Points, in no order, along strands that fork and pass close to each other.
Points whose rows are less than 49.7 apart are linked; no others are. Some points are linked to none.
fir: 4 16 18 4 -17 14 29 3 -36 1 -13 9 -7 22 -35 -10 3 -20 25 -36 8 -9 56 -6
 -4 44 7 -24 -6 3 -13
boge: -20 -3 -33 -9 -18 -11 -1 5 55 17 18 25 -29 -23 32 20 5 18 -4 16 -5 -7 1
 5 -3 -24 -20 16 -6 40 50
keto: -9 -12 1 23 14 2 -31 0 -2 -12 -11 -17 9 -9 11 -12 11 11 17 4 17 27 -20
 -2 2 -21 -16 20 7 -12 -28
zol: -13 -16 -28 -21 -3 -1 -17 -1 28 4 45 21 -30 10 25 8 30 10 -10 -8 19 -1
 -12 23 14 -25 -17 10 -5 19 38
guka: -2 15 -19 11 -17 -12 -3 -10 41 6 -10 -17 -12 -35 33 8 -52 -7 -8 30 -26
 -13 7 -8 14 3 6 35 15 24 -2
fesed: 0 19 -8 29 -13 -11 -21 -6 28 -9 -26 -35 -7 -32 34 -6 -43 -3 4 16 -17 -4
 5 -24 26 0 -1 27 34 2 -23
Poz: 15 18 -2 18 -6 -9 -20 -4 16 -7 -15 -28 -8 -16 19 -1 -43 0 5 11 -12 -3 11
 -17 14 -2 5 26 32 -3 -32
rim: 26 7 40 -11 12 30 3 -5 -50 -12 -2 -7 -9 18 -22 -27 2 -21 9 -33 6 16 34 9
 5 26 2 -4 7 -18 -40
bedo: -16 -4 -10 4 -18 -10 10 9 13 24 -3 5 12 2 2 17 -1 13 5 29 -22 -3 -27 -22
 -20 -13 -4 -4 -10 21 31
gem: -4 -3 5 -1 0 1 33 2 -26 -2 -22 3 27 1 -23 -6 1 -1 2 7 -4 4 3 0 -12 16 9
 -37 -19 -15 12
keza: 20 18 5 2 1 -2 -15 -4 -1 -3 0 -27 -12 -8 2 -1 -36 -4 0 6 -8 -7 16 -6 10
 -1 13 15 28 -9 -31
saku: 28 21 10 -6 -2 12 24 2 -25 -7 -32 -19 8 -3 -11 -28 -24 -18 12 2 -15 -2
 34 -15 2 28 3 -13 -4 -17 -42
Vete: -3 19 25 -2 18 -7 -8 7 -20 -7 -47 -24 44 -18 -10 -19 -4 -20 -2 21 -8 -5
 -2 -1 -8 32 17 -37 -18 -42 -30
Mola: -6 -8 -45 -3 -12 1 11 -2 57 16 21 19 -30 -26 32 15 -12 11 -2 16 -8 2 13
 7 10 -19 -23 33 0 36 35
pob: 24 -3 -35 -1 -4 10 33 -4 28 6 34 24 -33 12 -9 30 2 14 -8 -22 4 -35 24 1
 -7 -18 -19 17 32 35 20
susas: 1 11 1 -1 -11 11 31 6 -22 4 -16 6 10 12 -31 -2 -8 -1 15 -14 -7 -9 27 -14
 -6 31 6 -37 -7 -5 4
muno: 12 -7 27 -9 20 19 12 -1 -44 -12 -10 -6 16 8 -21 -15 2 -8 1 -12 3 13 12
 11 -11 13 9 -18 -8 -22 -15
dizop: -31 -13 29 -5 -5 -33 9 12 -18 9 -10 20 37 3 -12 5 32 1 -16 25 1 8 -49 1
 -12 -6 16 -33 -29 -11 40
dizur: -23 -2 -26 -9 -16 -15 -7 2 43 21 24 25 -27 -6 21 25 14 13 -1 7 1 -14 -7
 3 2 -22 -14 7 -5 31 43
Dul: -22 -8 -17 -9 -8 -4 -22 4 19 17 27 12 -18 6 18 10 9 8 1 5 -1 8 -23 4 1
 -17 -3 8 -5 19 23
Fitab: -1 -23 -4 -12 21 16 -42 -8 -10 -10 48 8 -23 38 9 4 35 0 -12 -36 29 15
 -23 17 21 -7 -2 8 -6 -2 9
zaro: 17 -1 -47 2 -3 16 11 -12 38 -1 31 7 -35 -14 24 2 -29 5 -7 -1 -3 2 22 7
 19 -18 -14 46 20 23 -4
ref: 22 25 -3 1 -8 7 29 6 -11 -4 -33 -21 12 -10 -10 -17 -39 -15 12 19 -28 -7
 26 -21 5 32 10 -18 -4 -14 -29
med: -3 4 14 -4 3 -2 22 1 -25 -7 -27 -1 33 -5 -20 -13 1 -18 2 9 -4 2 11 5 -12
 26 18 -39 -26 -24 -1
nomam: 18 7 37 -11 6 29 15 -1 -50 -11 -5 -1 -4 24 -30 -29 3 -26 19 -37 5 17 44
 6 0 42 5 -12 -9 -13 -32
gime: -14 12 22 -6 4 -7 3 8 -31 -10 -36 -11 41 -4 -18 -19 10 -20 2 11 -4 7 4 5
 -9 43 28 -45 -39 -33 -6
did: -21 -8 -27 -16 -11 -7 -5 5 41 8 34 29 -33 4 24 20 29 15 -10 -9 13 -13
 -13 12 4 -32 -26 8 -12 31 47
Lelop: 4 -20 0 -5 1 -4 -16 -2 -6 -8 54 23 -26 37 -7 20 48 4 -21 -46 31 -5 -10
 11 15 -13 5 -12 2 10 31
Togu: 23 12 24 -5 14 12 15 4 -31 -17 -29 -21 18 -8 -14 -24 -9 -11 6 5 -6 6 20
 -4 -5 21 2 -12 -1 -32 -41
Lat: 6 24 0 -3 -27 8 28 4 -18 10 -19 11 -4 9 -35 6 -9 4 18 -24 -5 -26 38 -8
 -7 36 7 -31 -2 9 4
Rekeb: -27 -18 13 4 -17 -21 26 10 -1 14 -4 28 20 10 -9 12 36 20 -12 7 -8 -2 -48
 -5 -22 -20 -3 -17 -23 10 35
Nof: 20 1 33 -5 18 18 4 0 -37 -12 -13 -13 12 6 -15 -18 -6 -6 2 -13 1 14 14 2
 -5 13 5 -5 1 -25 -34
sefe: -1 -25 -9 -13 5 5 -28 -1 -7 -5 55 19 -25 42 2 13 42 5 -15 -36 25 9 -21
 12 16 -10 2 -4 -9 5 23
fim: 10 -20 -15 -11 2 2 -2 -9 7 -11 50 25 -31 26 -4 20 37 2 -18 -34 34 -12 5
 21 12 -19 -4 -1 7 12 30
fozek: 10 -4 -43 -9 9 13 -4 -14 32 -2 37 5 -33 -11 23 -1 -10 6 -5 -9 12 3 13 21
 24 -21 -16 35 14 15 0
rala: -36 -6 14 1 5 -15 -31 3 7 4 -29 -3 32 -15 16 -7 22 -3 -1 36 8 18 -55 5
 -13 -20 11 2 -28 -10 6
suvu: 6 7 12 9 18 -9 -3 5 -4 -11 -30 -23 35 -20 -1 -12 -11 -7 -5 31 -11 -1 -14
 0 -10 -1 4 -3 -4 -26 -21
Pak: 24 -4 -25 -5 1 6 28 -8 13 4 39 25 -25 18 -11 30 12 8 -14 -30 20 -29 16
 10 -5 -21 -13 3 30 23 22
vab: -6 -1 21 20 18 -21 -31 6 -6 -16 -38 -31 35 -26 1 -9 6 -11 7 30 10 8 -18
 -9 -3 -10 3 -9 3 -35 -26
rofi: -24 -9 -2 -1 -25 -18 8 15 13 23 4 17 4 11 0 22 11 22 -4 16 -13 -11 -33
 -17 -16 -16 -5 -8 -9 24 36
ladin: 0 -2 -33 -12 14 12 -17 -10 37 4 34 9 -31 -9 31 -2 0 7 -8 -4 15 9 1 28 24
 -18 -22 29 7 14 10
Bovut: -10 -14 9 21 21 -10 -31 0 -3 -18 -22 -20 22 -16 7 -16 9 1 20 13 22 31
 -23 -4 3 -24 -12 9 2 -26 -25
ziz: 31 21 22 -6 2 12 5 1 -27 -8 -20 -25 -2 4 -7 -23 -33 -10 10 -6 -14 -3 25
 -8 7 20 6 -1 14 -16 -43
lezag: -17 -4 21 10 16 -22 -32 6 -5 -3 -34 -19 43 -20 -2 -7 10 -5 2 31 6 7 -38
 6 -12 -8 15 -4 -10 -26 -12
lila: 9 -16 17 -2 29 21 -37 -5 -26 -11 29 0 -7 26 -4 3 19 4 -3 -42 21 17 -7 10
 1 -6 6 6 2 -9 -22
vage: 2 -17 -5 -11 20 16 -43 -6 -15 -9 43 2 -16 30 -4 5 21 -2 -9 -34 27 12 -13
 19 13 -8 0 7 3 0 -8
kares: 4 13 21 4 20 -12 -4 10 -12 -6 -43 -26 41 -24 -6 -12 -5 -15 -3 29 -10 -2
 -9 1 -5 12 9 -21 -8 -35 -24
belu: 28 -5 -34 3 -2 5 28 -7 26 4 40 18 -36 6 0 23 -10 5 -3 -11 6 -18 30 2 3
 -19 -11 22 28 28 11
lilek: 36 23 16 4 -2 2 -5 0 -10 -7 -19 -33 -10 -4 2 -8 -37 -6 1 1 -7 -3 20 -13
 10 8 8 5 30 -17 -42
devag: -14 -2 -15 -4 -21 -15 -2 2 23 16 25 21 -18 6 3 26 15 11 -6 -5 1 -18 -9 1
 -9 -19 -6 -5 5 28 36
vug: -22 -11 -1 -2 -24 -18 3 7 12 19 21 28 -6 18 -2 23 29 25 -8 -11 -5 -19
 -29 -7 -13 -16 -9 -8 -4 25 35
kisa: -9 -4 -8 4 -6 -3 10 5 6 11 -6 -6 19 -2 -2 3 -11 1 5 39 -19 1 -26 -17 -20
 -7 4 2 -9 13 16
lubom: 4 7 2 10 8 -4 9 7 6 -3 -30 -26 29 -14 6 -7 -27 -5 1 36 -24 -5 -16 -17
 -11 4 6 8 -3 -10 -19
ribud: -23 -6 7 -3 -26 -14 29 14 3 20 -1 35 16 16 -10 19 32 35 -23 -4 -22 -21
 -48 -5 -24 -10 -6 -16 -18 12 33
Lokil: -13 -4 -28 -14 13 11 -32 -9 22 6 39 2 -27 4 23 2 9 5 -3 -8 16 9 -13 21
 19 -14 -15 20 5 8 9
Teno: -13 -3 15 -6 -20 -9 35 5 -14 14 -3 38 18 25 -26 5 28 35 -19 -24 -14 -17
 -32 4 -13 10 -1 -28 -18 -2 25
fad: 16 -15 -24 -4 4 5 8 -9 10 -3 48 19 -28 19 -4 25 22 -1 -11 -28 27 -16 16
 16 1 -20 -7 8 20 21 20
pemo: -5 4 -8 9 4 -5 7 7 13 5 -27 -12 25 -15 8 -5 -23 0 1 45 -26 -1 -24 -15
 -17 -7 5 9 -8 -1 0
tovar: 2 5 -34 9 -18 -11 13 -11 48 14 8 4 -23 -33 20 16 -38 -1 -6 27 -19 -10 18
 -2 2 -7 -2 32 14 32 25
sov: 1 12 37 -6 15 2 -8 -1 -39 -11 -39 -16 38 -9 -14 -22 5 -19 -2 6 0 8 5 8
 -8 37 19 -33 -18 -43 -20
Luzi: -25 -3 18 -2 11 -12 -26 3 -1 2 -29 -12 38 -10 3 -6 12 -6 -3 30 2 12 -44
 5 -17 -14 14 -3 -20 -19 3
telav: 11 7 26 -5 -5 24 23 3 -44 -5 -8 5 -9 21 -35 -23 0 -30 21 -35 5 9 51 -4
 -1 41 8 -16 -8 -5 -21
Dorap: 2 1 4 1 -6 8 29 6 -23 8 -10 4 16 9 -27 -2 -5 7 7 1 -12 -3 6 -8 -11 16 2
 -28 -4 -5 9
mav: 3 4 33 -7 15 8 14 -8 -43 -19 -29 1 24 2 -26 -27 12 -24 3 -10 12 16 26 17
 -10 38 19 -29 -29 -27 -15
Lufu: 1 24 10 0 -25 10 27 4 -23 8 -23 9 -4 14 -35 -1 -8 -9 21 -36 2 -29 54 -9
 -6 44 9 -22 -3 6 -12
Zeduf: 18 -2 38 -9 23 28 0 -1 -48 -4 15 -4 -5 25 -19 -15 3 -12 1 -32 11 18 24 6
 1 19 6 -4 8 -12 -27
Vub: -15 -5 -9 13 12 7 -35 -4 9 1 -7 -14 3 -4 20 -11 -5 15 16 9 2 15 -24 -4 8
 -16 -14 24 5 -5 -14
fiva: 2 7 -22 7 -18 -21 4 -6 39 13 4 -5 -13 -26 18 19 -43 -3 -2 36 -26 -15 13
 -6 3 4 10 25 14 25 18
Bik: 6 9 -6 19 -4 -8 -34 -8 15 -14 -7 -28 -16 -18 30 -4 -26 4 12 0 3 7 6 -9
 25 -13 -8 24 33 -3 -28
bag: 13 3 28 -6 12 18 24 -2 -42 -13 -17 0 13 10 -27 -24 7 -19 5 -17 9 16 28 7
 -11 34 10 -23 -19 -22 -16
gal: -22 -16 9 -3 -21 -18 10 10 2 13 18 35 2 28 0 24 36 30 -17 -13 -12 -13
 -44 -8 -13 -15 -5 -11 -12 19 31
Valer: -27 -16 13 -2 -7 -23 15 8 -5 6 -5 20 22 4 -7 9 27 7 -10 19 -3 11 -45 -2
 -21 -17 7 -15 -24 -1 35
kudas: 24 -12 31 -12 22 24 -25 -2 -35 -12 24 -7 -7 25 -11 -4 13 -8 -2 -37 18 18
 13 5 6 5 7 4 12 -11 -32
lunok: 18 -8 -47 3 -3 11 22 -12 37 1 38 11 -37 -3 12 16 -19 4 0 -4 2 -5 27 -1 9
 -21 -12 34 21 27 7
biku: 1 -5 -45 0 -12 2 12 -12 53 15 16 12 -28 -30 28 11 -29 7 -4 14 -13 -1 19
 3 9 -14 -13 42 11 38 24
zivof: -14 -7 13 26 16 -23 -33 0 -3 -19 -33 -29 29 -27 9 -12 9 -12 17 31 17 25
 -18 -8 8 -20 -4 1 -2 -31 -22
Lil: 0 17 -16 23 -16 -12 -10 -9 38 -2 -30 -29 -12 -41 39 1 -51 -3 -8 22 -27
 -13 9 -21 22 2 1 34 26 14 -14
susir: -11 1 -7 16 7 -1 -35 -3 20 -1 -5 -22 -11 -15 27 -11 -15 18 16 9 -2 13 -8
 -9 22 -11 -15 26 20 -3 -21

A fork is a point with three links, a tip a point with one. Leave the first point through the second and follow the links. Name the first fork or tip that comes.
pob; belu -> Lokil
dizop; Valer -> vug
keto; Bovut -> rala
zivof; Bovut -> Poz
Lil; guka -> dizur
mav; bag -> saku
saku; Togu -> mav

A fork is a point with three links. Follow the links from the first point to the second and name the forks in between, in order.
bedo; boge -> vug > dizur
Nof; lezag -> saku > Poz
dizur; keza -> Poz
did; Poz -> dizur
ribud; susir -> vug > dizur > Poz
gime; Rekeb -> vug
ziz; rofi -> Poz > dizur > vug
keto; did -> Poz > dizur
Poz; Nof -> saku

Follow the links from the first point to the second, and from the first to the third. Name the last point that the two ways share.
suvu; Rekeb; Lil -> vug
ziz; lezag; ribud -> Poz
Togu; dizur; lezag -> Poz
sov; Rekeb; Mola -> vug
zol; ribud; biku -> dizur
tovar; zol; ribud -> dizur
